Points, in no order, along strands that fork, close into loops and pass close to each other.
(in the rows, 128 means zero)
Points whose rows are less than 115 apart are linked; no others are. Some points are linked to none.
bup: [ 99 106 115 141 143  73 134 114 122 128 142 148 102 165 163  79 144 147
  76  68 117 100 149  55 136 122 144 134]
lel: [115 108  98 134 148  75 115  94 150  95 124 141 100 114 109 122 145 143
 124  91 173 172 123 106 137  84 127 158]
Bek: [116 111 127 155 113 133 131 126 121 132 136 168 147 135 177 144  97 116
  94 124  33  60 109 111 123 177 117 130]
rofuf: [125 119 121 148 149 100  73  74 130  97 142  88  85 155 102 114 158 105
 171 143 204 118 123 107  95  95 124 165]
depo: [149  79 116 126 158 123 142  91 105 110 150 134 122  78 112 123 161 143
  65  90 113 128 162  92 140 140  93 147]
Tam: [107  70 120 152  85  77 140 149 155 127 135 131  86 158 156  77 176 134
 152 147  95  54  91 121 141 131 165 146]
gaf: [100  47 114 132 123  85 147 136  97 152 142 115 184 127 155  98 162 120
 130 130 121  97 152  75 113 144 162 137]
Pupet: [122 101 112 128 149  96 124 121  99 118 151  82 120  92  84 126 181 109
 123 120 167 150 133 146 121 122 149 138]
por: [120  70 155 174 100  70 119 156 137 132 140 128  79 141 140  72 204 128
 134 101 109  80 126 124 150 126 176 151]
Mis: [125 107 131 122  99 115 112 174  97 156 140  62 123 152 122 119 168  76
 142 129 132 108 147 138 127 156 159 113]
lazu: [120 132 151 155 119 117  88 144 118 138 130 107  90 163 139  94 175 117
  97  71 127  99 170  93 141 152 153 115]
fasu: [124 125 128 151 139 121  99 169 102 163 142 142 149 133 147 107 126 139
 136  79 138 167 156 139 136 103 169 154]
rut: [101 126  90 156 153  90 110  87 159  84 151 135 137 103 112 154 117 111
 205 179 158 106 142  57  97 157 134  59]
vobed: [128 116 153 130 148 159 104 178  79 194 131 137 191 125 156 123 101 141
 118  96 126 170 165 158 138 124 127 155]
Gim: [135 199 160 120 135 125 108 136 141 159  84  87  89 172 124 122 134 134
 154 121 198 161 122 159 145  94 155 110]
kud: [134  86 137 153 111 114 112 159 123 151 142 141 124 116 123  76 205 130
 140 103 113 106 153 142 123 106 184 163]
gifeb: [ 99 194 139 122 136 160 136 126 175 152  99 162 163 113 165 173  62 150
 116 109  96 176  98 152 125 110 131 137]
Pof: [162 204 150 142  85 127 125 126 149 118 106 114  88 179 114 115 139 136
 159 144 133 135 109 112 127  93 139 129]
fotu: [173 130 122  99 126 171 153 145  96 136 127 120 163 115 106 137 123 124
 125 176 137 114 125 174 112 119  96 147]
noda: [122 116 129 129 122 101 161 132  98 117 129 137 152  95 163 155 105 114
 122 136  22  92 108 108 140 176 118 112]
Liro: [125 147 105 144 147 132 125  92  95 103 131 149 171  97 143 155  85 120
 136 155 109 125 131 106 118 126  95 136]
lapu: [170  81 178 117 153 151 157 147  82 148 126 123 167  76 134 129 159 154
 109 111  62 158 158 135 167 155 138 122]
Sib: [134  99 126 134 154 112 131 110  72 125 146 152 180 102 161 142  89 146
 104 112 128 178 126  79 154 119  70 168]
gik: [105  75  88 118 155  70 171  68 137 107 134 170 147 106 150 100 140 148
  83 110  90  78 134  73 109 143 128 145]
zuvos: [126 149 150 141 124 127  69 138 142 158 128 100  89 205 139  98 119 131
 135 112 204 143 137 115 126 111 113 148]
Beso: [133 165 141  99 160 172 141 148 146 180 113 131 178 136 139 156  55 149
 118 132 184 182 112 144 141 124  82 139]
gon: [130 125  86 118 131 136 138 114 140  81 155 142 128 112  82 120 132 105
 172 201 137  93 112 123  96 114 116 123]
Fiv: [159 165 187 123 147 136 134 132  54 159 113  91 165  73 139 153 125 138
 136 118  93 183 152 121 167 158 138 100]
Pez: [136 110 139 112  93 130 124 137 147 121 119  95  87 189 114 114 145 124
 133 140 151 100 110 157 144 144 139  90]
kov: [140 136 109 101 170 104 100 116 129 153 119 112 143 114 104 119 140 129
 140 127 226 161 153 113  83  85 101 203]
Doki: [160 193 127 106 139 170 141 135 128 162 103 125 158 112 111 151 110 131
 120 164 132 131 134 169 106 102 120 142]
mima: [ 93  99 105 147 100  56 140 132 137 122 134 117  84 103 139 108 164 107
 147 151  65  87 101 116 155 142 163 122]
sumiv: [159  56 147 139 150 107 157 156  78 135 156 147 145  72 132 120 144 139
 110 106  39 128 149 133 153 151 137 131]
sutaz: [127 121 121 122 144 133 127 166 124 171 115 159 164 114 133 120 125 142
 135  99 149 152 119 195 125  73 168 179]
rasem: [143 108 155 160  88 116  91 115 136 122 134  98  95 207 132  93 162 100
 181 165 154  78 103 164 100 108 129 157]
gituf: [133 144 165  88  80 157 163 175 118 156 106 112 131 138 129 153 110  99
 128 132  66 125 118 178 150 180 143  65]
zun: [127 149 175 139 155 120  95  98  26 126 107  88 189  78 145 166  95 122
 131 138 153 167 133 131 144 140 111 131]
befer: [138 126 103 124 134 116 151 118 122  84 148 109  90 113  90 122 138 107
 127 138 126 138 131  79 138 146 104  96]
loz: [150 107 135 128 125 169 114 133 151 138  93 160 107 150 150  88 162 167
  71  89  97  93 167 123 117 127 135 159]
lik: [117  97 133 106 152 121 147  69 147 125  91  80 171  83 100 156 171 156
 101  98 166 174 148  96 112 131 135 131]
kodon: [130 110 117 145 127  93  85 114 124 102 155 104  95 152 117  90 186 102
 130 131 168  89 139 104  93 100 129 183]
luga: [136 153 105  92 168 131 162 109 141 109 120 107 140 104  77 145 115 139
 160 171 194 165 122 141 119  94 119  85]
Gubas: [134  77 119 133 164 130 131 115  99 109 150 168 151 112 169 148  77 144
  85  99  98 133 136 112 154 156  72 134]
nelug: [153  69 117  95 144 167 160 127 115 114 126 138 156 115 115 151 115 148
 101 146 128 125 133 167 136 137  97 125]
Dunov: [137 130 151 154  95 108 104 147 120 126 143 112  80 135 109 108 175 115
 163 134 127 116 103 201 147 116 165 133]
kerel: [111 157 144 115  81 176 177 166 144 122 162 139 144 177 138 142  76 112
 150 144 106 150 104 108 112 129 133  92]
biza: [144 208 151 107 141 149 133 144 127 143 118 130  85  86 117 159 108 116
 113 111 113 140 107 215 149 113 133  94]
tola: [ 87 101 100 141 125  91  97 109 159  85 140 129 113 183 132 117 110 104
 211 170 187 117  93 110 116 130 151  89]
rez: [160 142 166 155 104 129  98 108 144 135 119 123  46 162 118  81 174 165
 110 100 162 129 136 110 157 107  98 152]
Dano: [126 147 175 167  65 144 112 135 191 138 117 171  87 172 160 108 135 186
 140  86  94 138  78 154 145  80 161 155]
benu: [118 159  84 147 151  94 108  85 150  92  91 132 115  99 145 133 130 150
 103 100 108 133 152  91 127 113 135 142]
bul: [132 124 125 108  92 112 167 132 152 107 107  98 113 104  87 141 167 100
 162 183  97  94 118 128 135 176 153  80]
gunub: [117 194 175 106 107 171 141 160 147 165 101 118 126 151 131 154  85 131
 132 108 112 160 115 163 127 120 140  90]
vulol: [126 184 186 145 119 158  64 172 117 164 118 119  93 159 116  88 170 120
 150 102 140 135 145 196 143 113 174 113]
toz: [116  55 122 110 145 134 120 127  84 143 154  83 148 126 119 126 154 117
  88 112 176 125 167 121 116 147 102 130]
kima: [132  91 128 142 137 125 159 166 112 139 179 195 153 116 150 105  91 142
 109  90  95 154 127 109 119  87 113 170]
Fut: [152 159 127 112 147 134 147  86 100  93 101 110 132  60 100 179 111 136
 129 167 111 150 129 143 141 158 105  75]
bemu: [134  84 139 113 148 135 129 101 145 140  93  92 152  78  92 131 213 149
  86  89 145 142 168 141 109 125 142 153]
kemu: [171 140  88 108 127 153 152 116 123 106 147 135 128  96  86 124 135 124
 131 178 142 119 126 142  91  97 108 165]
feza: [159 154 161 123 160 168 129 149 143 174  94 152 145  90 141 145  99 165
  76  79  87 171 146 153 155 140  75 136]
temeb: [129  83  98  96 125 127 145  73 183  91 100 150  92 145 125 104 139 179
 104 133 170 104 143  81 116 115  99 141]
veka: [132 147 108 103 157 126 121  78 136  95 122  80 123 102  60 142 162 120
 153 159 203 138 120 139 111 108 116 104]
Rof: [136 150 178 152  90 159 145 161 166 139 142 172  89 161 136  98 123 170
 143 104 129 164  83 169 151  77 135 164]
mek: [116 129 100 127 152 117 121  93 124 124 107  96 156 135 134 127 117 127
 125 142 154 139 157  59 108 121 116 131]
sorok: [145 128 140 140 106 136 150 163 130 146 117 152 126 131 138 113 164 133
 110  98  30  96 152 103 128 133 167 115]
Nelef: [100 164 107 134 140 138 100 113 152 103 129 129 117 174 130 151  80 111
 140 149 182 130  90 172 112 102 123 120]
zipe: [102 229 130 116 127 146 105 115 152 121 122 107 105 164 125 167  85  83
 141 150 157 118  88 176 109 132 122  78]
nako: [127 142 121 160 103 130 121 134 128 134 153 164  96 128 158 119 139  88
  84  99  48  54 118 132 121 148 124 152]
bovov: [135  73 123  90 129 136 133 125 129 135 132  98 117 163  98 112 148 143
  96 110 184 151 157 103 143 143 112 121]
Botad: [141 128 102 116 115 146 143 107 188  91  99 139  85 154 122 125 117 168
 121 141 132 120 122  99 119 129 114 113]
bune: [111 112 129 142 122  99 111 116  84 121 131  62 186 107 137 157 136  85
 148 155 126 115 133 103 121 185 136  91]
Dud: [140 190 129 115  60 151 148 134 161 101 134 132 103 162 103 139 121  89
 157 191 115  84  81 138  99 136 133 101]
Tasu: [124 143 129 109 139 116 131 125 123 134 109  78 137 123 120 151 130 101
 141 158 154 126 124 202 123 126 157  81]
Tek: [143 160  97 142 155 117  84 120 120 136 147 158 115 131 142 109 119 100
 107 107 145 117 142 119  99  95  92 196]
fifon: [102 143 166 164  49  98 110 157 151 123 137 111  92 202 149 110 138 100
 172 145 107  97  78 134 139 136 165 121]
nurek: [123 127  86 137 144  83 144  67 151  86 115 166 134  93 148 137 132 150
 124 134  92  94 143  62 114 130 135 118]
Vese: [141  97 125 107 125 113 176 125 121 118 115 100 136  80 109 148 165 119
 134 142  70 118 139 135 141 162 153 101]
dapa: [144 161 164 107 123 132 160 135  71 130 122  61 153  98 104 145 141 116
 146 142 111 160 162 107 148 160 130  74]
sokan: [147  74 116 108 131 140 138 148 136 113 142 134  66 130  97 111 157 153
  96 122 136 114 117 184 163 138 107 125]
bemi: [106 252 138 115 152 129 108 113 131 127 121 114 111 120 110 161  94  95
 168 171 163 146  98 158 120  91 127  73]
des: [153 204 156 127 119 155 115 149 136 165 102 116  95 133 119 128 158 142
 111  94 135 149 161 115 143 127 134 114]
Gub: [124  97  97 158 146  85 121 136  86 118 164 117 130  83 111 142 153  97
 123  98 115 145 137 141 158 140 139 133]
zop: [118 182 177 130 124 198 105 180 139 203  94 138 149 168 159 123 116 143
 108  93 106 139 165 148 120 135 145 135]
luti: [154 183 164 135 140 153 144 153  93 139 132 144 146  80 127 154  87 138
 104 100  67 173 136 129 147 133  87 128]
Dugi: [126 133 139 153 140 118 113 149 116 150 135 143 106 141 145  86 140 146
  77  62  87 127 180  72 149 137 136 120]
bof: [122 106 164 152 135 108 135 111  63 107 124 126 180  79 186 159 111 136
 147 142  49 135 105 102 153 174 129 120]
Pegi: [ 82 137  89 150 110 119 116 101 192  82 118 163 145 153 138 137 102 143
 189 160 131  90  98 136 100 104 163 110]
savi: [126 126  98 133 127 109 160 129 123  86 164 140 137  91 114 146  97 109
 149 158 128 138 119  84 145 162 110  79]
Sef: [109 138 121 141 120 145 112 147 150 137 154 153 112 182 158 116  84 117
 106  83 131 148 128 101 138 110 127 141]
Rovi: [135 109 166 122 109 181 190 163 125 131 164 152 146 145 148 149  80 119
  98 120  39 127  99 101 138 153  93 103]
dap: [126 195 156 163 102 146 126 164 160 160 112 154 111 148 156 118 128 142
 134  71  79 160 128 109 137  86 171 153]
kufe: [134  83 153 137 128 121 124  98  38 124 135  84 199  93 146 145 152 124
 156 167 119 133 132  87 128 170 140 137]
fuzoz: [110 162 132 107 124 185 139 126 144 150 123 143 174 160 136 171  54 134
 119 161 150 148 109 133 109 127  97 113]
bovub: [150 131 125 132 104 110 118 108 142 100 130 105  70 128 107 103 198  94
  91 141  83  50 130 108 121 161 117 137]
zute: [ 90  64 106 131 127  73 142 119 126 119 166 122 148 145 135  87 165 106
 140 151 146  65 130  55  82 119 155 141]
Poput: [122 159 159 106 114 160 170 133 124 125  98 132 161 105 149 171  85 113
 145 129  46 142 103 171 139 159 150  67]
vutob: [133 150 141 130 119 172 144 106 106 126 117 143 189  97 155 189  77 130
 130 176  66 115  98 155 124 156 117  99]
lasi: [145 150 143 129 138 134 100 145 133 149  96 105  96 124 121 125 155 136
  97  74 113 159 174 155 164 160 151 105]
nefo: [139 106 128 141  96 126 136 156 122 137 142 158 133 156 143  88 163 138
 147 123 118 104 126 155  97  82 166 175]
dal: [151  87 161 109 141 150 150 150  84 167 124 118 201 119 142 111 144 148
 119 111 147 163 179  71 132 134 124 152]
gis: [119 126 108 143 148 106 100 137  94 123 164 117 116 101 114 148  96  94
 119  95 152 162 135 165 155 111 123 129]
Pinul: [115 196  90 118 158 149 101  95 168 112 113 129 114 153 110 144  89 121
 138 167 195 137 116 124  96 110  85 130]
Lom: [142 102 172 122  88 197 156 179 152 136 160 159  87 182 119 111 129 141
 103 119  80 115  97 142 138 136 113 124]
siru: [136 170 131 125 127 142 122 123 118 144 112  94 141 139 127 122 132 123
 129 117 125 142 173  95 108 131 127 132]
nedaz: [128  98 119 135 104 102 107 106 142 104 158 125  93 186 137  84 148 103
 160 171 155  60 116  98 102 117 126 164]
komuz: [131 153 166 141 106 148  92 164 132 172 123 137  96 157 122 110 150 117
 123 121 130 118 102 232 140 108 152 130]
tagum: [100 182 114 128  73 130 151 146 153 119 131 144 117 125 128 164  91  85
 172 167  77  98  70 160 103 133 162  90]
Lutez: [151 134 116 106 124 156 146 105 113  96 115 126 136  85 119 176 102 120
 121 174  72 106 123 153 135 189 103  78]
tilu: [116  73 109 126 140  70 133 104 147 117 116 146 103 131 135  90 170 147
 107  74 131 136 140  90 140  99 164 152]
Dared: [138  93 135 154 133 126 127 190  90 154 179 161 110  93 130 106 157 105
  95  89  51  99 154 138 144 159 133 122]
kad: [116  97 105 138 113  88 116 153 120 110 174 121 102 129 109 120 142 105
 169 160 146  97  84 185 124 109 159 149]
Vabuz: [123 129  98 120 115 146 133 128 139  88 154 124 125 118 100 147 119  74
 174 218 130  70 127 111  89 177 108  81]
nabu: [152 147 152 129 120 175 135 171 155 138 134 177  67 134 125 112 133 152
  93  89  77 139 124 149 145 125 116 129]
nisif: [130  93 105 123 135 110 153 130 135 117 122 153 134 106 128 135 114 148
 141 121 149 154 115 178 131  78 166 152]
kovuf: [103  86  94 133  88 121 156 116 187  79 146 163  78 153 128 104 116 142
 148 169 109  66  79 104 137 139 112 109]
dib: [112 151 122 147 103 135  88 131 143 145 114 125 119 176 156 133 116 111
 107 109 108  90 132 159 109 142 146 134]
pemit: [146 155 104 171 139 127  94 119 110 120 158 148 108 103 144 123 136 108
  83  92  92  91 144 123 115 116 116 165]
Supo: [116 225 135 112 177 116 114 116 118 156 117  87 119 147 114 136 115 105
 155 146 207 170 113 150 130  77 149 107]
nef: [115 100 102 121 106 116 131 147 141 106 154 155 105 169 149 115 105 125
 121 117 127 124 107 122 139 126 115 130]
solu: [ 82  44  76 140 151  65 125  95 130  99 151 115 129  89 106 128 160 108
 125 154 144  84 109 123 121 131 136 151]
bizu: [117 155 111 149 143 105  72 108 152 133  86 124 111 138 147 136 133 144
 134  94 172 143 125 180 124  77 161 176]
Veg: [134 183 151 108 189 149 126 139 122 213  91 123 170 113 138 137  95 153
 105 117 179 162 138 187 148 124 100 143]
Lofe: [117 194 177 118  90 152 144 144 155 152 111 129  87 139 128 168 105 122
 119 103 101 146  87 205 153 123 165  66]
zuvan: [135  88 142 128 118 159 125 159  79 154 130 126 193 149 153 114 125 129
 113 121 116 126 166 125 121 138 129 144]
fogum: [127 110  89 116 156 106 134  76 145  99 117 142 138 128 125 120 132 153
  97 127 181 118 152  47 104 126  89 132]
Tik: [126 168 133 110 139 157 139 132 186 163  83 151 140 149 162 136  92 170
 116 115 138 159 111 174 127  94 135 160]
fovi: [141 118 118  94 113 150 151 146 147  96 139 126  80 147  91 133 121 134
 119 147 164 130  98 165 152 142 106  86]
sego: [115 178 176 142  87 168  90 160 136 160 102 134 123 188 165 134 122 105
 111  76  87 116 139 136 111 138 156 111]
fad: [114 141 143 120 132 175 114 151 149 157 134 163 124 165 170 149  82 135
  66  69 117 149 120 125 129 140 100 134]
bimu: [113 139  99 117 128 137 134  96 177 104  89 129 155 157 138 130 119 141
 181 173 171 105 114 136  85 104 170 118]
pom: [157  77 125 130 101 110 143 131 150  99 132 154  74 138 118  92 165 159
 140 123 128 120 108 160 160 100 135 159]
kaziv: [120 107 112 114 163  96 128 131 113 147 123 169 168  93 142 131  90 148
 118 109 172 201 140 110 144  98  90 187]
let: [126 104 172 149 142 103 100  87  33 104 128 101 178  68 159 166 122 134
 142 134 109 142 117  95 163 171 127 140]
ved: [157 178 132 139 164 138 121 122  94 160 119 137 185  78 144 145 107 138
 126 129 135 165 150 126 119 112  87 202]
Fub: [166 125 108 108 149 150 154 148 111 117 154 136 118  91  94 119 135 130
 115 126 143 165 145 122 132  96  95 158]
Potul: [156 163 150 124 160 178 111 165 110 198 116 138 151 103 109 140 128 125
  97 130 141 142 146 202 134 106 107 155]
liki: [113 166 146 112 112 105 136 139 126 138  89  69 131 138 126 141 155 104
 152 135 136 139 146 168 140 138 207  84]
kiv: [100  39 102 136 140  84 125 125 136 116 146 115  95  86 113 108 193 115
 108 103 117  83 106 145 144 139 153 145]
Fipu: [107 105  81 141 165 124 109  78 152  83 143 161 170 117 115 154  78 131
 175 161 183 125 144  56 103 153 113  72]
kimo: [113 126 110 139 139  96  81  71 157  72 131 118  97 167 122 111 139 122
 212 178 190 110 102 116  86  93 134 141]
fisa: [119 139 129 107  98 157 145 173 127 125 160 114 130 198 119 121  99 111
 174 170 156 134  98 141  98 110 132 113]
rizu: [138  85 120 130 165 126 122  75  78 101 133 116 173  61 111 153 150 143
  85 137 142 147 148  96 130 145  94 138]
Rines: [125 121 140 144 132 156 123 173 145 164 157 217 131 141 153  96 104 159
  99  65 106 158 127 109 125  80 104 195]
mepek: [113 101  78 128 149  92 131  89 134  98 107 137 158  62 123 146 128 137
 143 143 132 141 122 154 118 113 157 143]
feli: [154  75 107  97 145 166 129 130 129 145 107 156 148 129 131 127 121 148
  83 122 148 117 149 167 122 117  80 170]
kon: [ 79 194 155 117  88 135 142 146 138 143 132 126 144 140 141 183  69  72
 162 149 101 124  83 162 113 151 158  59]
sigo: [159 216 136 113 122 156 126 138 143 139  98 118  83 130 105 134 102 126
  93 113 130 153 140 119 139 147  81 109]
kob: [107 137 115 117 169 121 129  80 131 120  88 120 194 121 138 149  93 146
 161 163 178 164 158  90 115 119 138 118]
vidon: [131 121 136 154 131  99  69 112 134 122 134 113  77 163 125  85 186 135
  97  84 165 103 142 110 141 116 127 158]
Geneg: [122 159 112 117 163 117 110 101 178 164  63 141 127 118 155 147 116 168
 119 106 173 151 122 171 124  83 120 179]
Pega: [118  86  93 140 127 135 185 119 133  89 170 174 154 111 126 133  77 130
 158 177  85 101 105  82 147 165  95  91]
Pimo: [118 173 101 128 155 122  96 141 106 133 155 125 125 116 118 145  80 108
 145 151 184 161 111 178 124 101 109 131]
zesu: [114  43  93 109 139 111 183 114 128 111 151 137 160 120 145 114 117 129
 130 185  96  78 125  71 130 182 106 100]
lufu: [123 147 126 146 133 132 116 161 155 161 130 171 103 155 150 108  98 164
 109  64 155 176 117 120 141  87 115 182]
nozo: [115 114 103 113 134 104 132 109 110 108 142  84 122  87  81 157 158  92
 145 157 148 122 116 200 133 139 148 108]
lekez: [ 97 201 162 137 107 166 136 156 155 171 131 147 124 142 147 151  78 135
 119  85  79 186 116 126 131 116 141 120]
Nunuv: [127 113 150 131 126 130 113 157 143 141 127 129  78 146 119 121 139 144
 111  75 122 147 135 191 182 137 171  99]
daf: [156  93 136 122 160 151 149  82  86  93 126 122 164  52 101 172 133 162
 118 164 110 155 125 115 147 158  90 103]
rufep: [110  70 112 128  89 104 170 159 152 111 158 134 103 165 134  99 130 119
 158 154 121  94 108 113 136 143 144 120]
Vab: [ 88 124  88 152 145  83 124  82 155  87 161 148 112  93 119 116 126  94
 159 184 116  62 118  54  95 156 132  96]
nagip: [136 136 100 135 147 127  78 108 125 147 110 122 146 142 129 120 142 120
 117 120 176 123 171 121  77  86 121 196]
vukel: [109  93 142 140 117  96 112 137  78 152 129  67 157 124 131 127 178  91
 117 114 110 126 166  97 138 189 153 104]
vufe: [119 133 139 146  85  94 111 176 110 141 142 100  95 170 133 100 155  75
 165 153 107  89 112 114 136 157 165 108]
dimum: [102 127 109 139 130 101  75  91 143 122  91 106 124 158 168 128 128 111
 136 116 160  99 128 148 102 120 154 147]
kuf: [139 127 119  99 162 143 102 117 146 143 106 104  96 150 106 125 126 151
  82  99 206 155 153 131 144 124  83 142]
vik: [118 204 144 128 141 141  94 144 162 177 110 117 107 182 137 119  93 135
 138 105 195 160 118 137 131 110 115 152]
pef: [114  71 108 127 143 115 114 118 105 134 162 167 152 151 175 108  87 123
  70  92 123  94 134 107 122 153  90 135]
Mav: [148 199 124 103 103 155 144 127 143  93 109 125  97 114 106 151 118 123
 128 138  95 131 124 134 144 137 116  95]
Ferak: [145 122 101 129 164  98 107 134 129 147 122 159 126  94 113 113 142 138
 112  70 188 199 146 116 145  85 124 182]
puse: [138 188 123 115  87 160 135 108 175  99 104 139  87 167 118 149 106 124
 131 155 109 104 102 118 102 145 109  95]
pur: [133  83 120 110 114 141 134 135 130 140 128 138 165 158 153 101 136 141
 139 133 147 120 149 115  93 102 138 153]
leta: [116  52 114  91 152 117 123 100  97 125 144  94 186 135 108 127 132 115
 120 149 210 135 156  98  91 134  96 154]
pov: [ 94  58  84 136 143  80 129  96 127  97 130 155 150 102 150 123 127 123
 104 127 103  76 124 127 125 133 128 149]
laba: [137 112 155  96 109 168 152 171 120 139 117 106 118 161 123 138 123 116
  85 118 115 131 148 151 152 174 114  74]
Sud: [133 186 158 109 115 141 153 134  89 135 117  95 146 116 128 160  82 116
 151 155 127 159 129 126 132 158 132  64]
Zib: [108 115 108 129 145 105 123  89 131  86 152  89 127  89  65 128 160 113
 133 140 181 151 117  85 119 133 127 110]
Vife: [128  94 152 166  86  97 107 124 137 130 110 105 101 163 141 101 188 129
 172 146 138  86 117 187 127 113 176 156]
dage: [164 113 113 118 131 162 124 128 159 140 112 156 109 142 133  92 140 165
  92 110 141 109 157 124 108 105  83 186]
Genav: [106  43  83 111 134 102 167  98 167  84 147 121 120 113  97 118 152 138
 149 177 133  84 118  77 134 181 128  97]
guvak: [172 145 134 126  95 140 132 133 137 124 108 126 101 122 125 115 177 124
 117 130  66  80 144 123 112 145 149 144]
nobi: [118  66 134 118 141 106 145 132  95 141 135  92 176 134 143 112 155 131
 128 108 144 164 171  64 124 119 160 123]
gat: [148 133 169 145  48 161 147 181 144 140 153 152  80 175 111 112 157 112
 137 135  74  82  94 138 131 135 132 133]
Sugud: [141 194 145 130 176 126 127 135 103 170 101 120 188  87 162 146  89 149
 130 121 155 199 148  97 162 131  77 170]
nukil: [160 118 142 120 154 161 141 160 136 141 125 157  98 125 116 125 123 165
  68  76  80 157 156 124 159 137  84 132]
lifod: [140 136 181 133 133 143 152 153  90 167 103 119 175 106 149 155 127 154
 138 111  62 157 150 144 160 141 155 107]
rado: [164 103 156 152  93 138 145 177 136 115 154 159  72 159 100  70 149 162
 153 124 145 149 101 158 160  87 125 158]
zaru: [142 150  88  92 172 153 124  88 162 108 112 147 131  93 101 128  90 170
 123 163 192 159 134  84 120 115  58 149]
lado: [138 130 151 117 107 157 189 167 138 124 142 158 164 135 146 142  90 147
 125 113  72 163 109  97 134 122 130 106]
duri: [101 124  86 173 129  78 103 120 124  87 158 129  78 127 127 121 117 108
 159 133 153 122  94 159 141 101 142 142]
pem: [115 120 187 169  58 113 121 122 172 115 127 135  93 194 157 109 135 151
 176 121 116 119  75 164 145  99 151 136]
disam: [ 97 121  94 153 107  83 138 117 159  90 129 102  81 101 110 133 153 106
 173 160 108 107 100 126 142 151 160  88]
lek: [120 100 112  89 177 112 106  98 121 126 133 102 170 127 104 146 125 125
 139 149 237 168 142 134  88 105 115 156]
Ref: [153 155 144 156 118 145 130 196  90 149 177 158 106 109 104 107 145 100
 120  94  76 121 128 149 128 124 135 146]
feku: [137 121 156 118 107 162 153 154  89 143 150 109 143 147 147 137  88 107
  96 121  90 128 141 101 140 178  92  95]
ven: [102 161 138 113  90 132 147 138  95 126 139 114 169 118 130 166  67  83
 170 183  96 124 105 133 123 178 132  46]
tegub: [138 120 135 110 137 139 167 103 111 119 111  81 184  76  95 151 155 152
 138 138 145 174 144  90 120 118 140 118]
Sukun: [149 202  98 108 154 152 130 106 172 138  92 138 137 126 116 130 105 148
 142 162 185 137 142  86  95 111  65 181]
fot: [152  56 124 104 158 129 140 137 110 142 149 158 116 107 125 103 133 161
  73  75 111 140 155 121 159 130 105 144]
Raton: [123  54 106 127 124 102 138 136 141 115 133 134  85 119 126 123 151 127
  92 106 102  86 107 165 170 162 137 122]
Bef: [146 100 134 117 111 134 155 103 142 127  89  87 138  97  93 136 205 138
 122 134 118 110 148 149 107 136 168 125]
fomoz: [118 125 120 105 114 140 147 149 140 100 160 113 128 171 104 128 105 110
 203 196 160 127 113 122 120 134 131  64]
Gizaz: [116 111 115 153 155 131 102  69 104  93 133 155 186  94 144 164  86 141
 147 178 143 115 129  76 118 161 102  96]
Mepa: [127 165 149 165 116 132 117 163 139 165 130 172 120 147 156  91 143 138
 101  71  51 120 154  89 125 115 150 144]
buv: [141 152 138 136 153 134 116 116  60 131 140 112 190  89 123 144 104 115
 130 158 129 156 142 136 115 114 108 144]
vosi: [105 121 102 106 153 109 117  67 149 105  87 107 175 128 118 151 143 141
 176 162 180 122 148 119  84 117 174 110]

A fork is a point with three links, a tip a point with one. Leave the first point through the second and follow the links. Name the first fork or tip that comes.
fomoz, fisa: nukil
daf, Fut: fomoz
rado, Rof: let
kufe, bune: sokan
bof, noda: kuf
Ref, Dared: puse
kon, ven: Ref

A tip is a point with one link. Name the tips that can be reached along the links from each point below, in the order of the rows.
Gim: zuvos, luga, liki, Genav, zaru
kiv: Pez, benu, Vab, kuf, Sugud
feza: luti, gat, fomoz
ven: Pegi, Nunuv, Ref
feli: loz, fuzoz, Vabuz, Fub

How many points has the smallest loop of links through each point below? Write none if it is on no loop.
sigo: 9
bovov: none
lazu: none
Dud: none
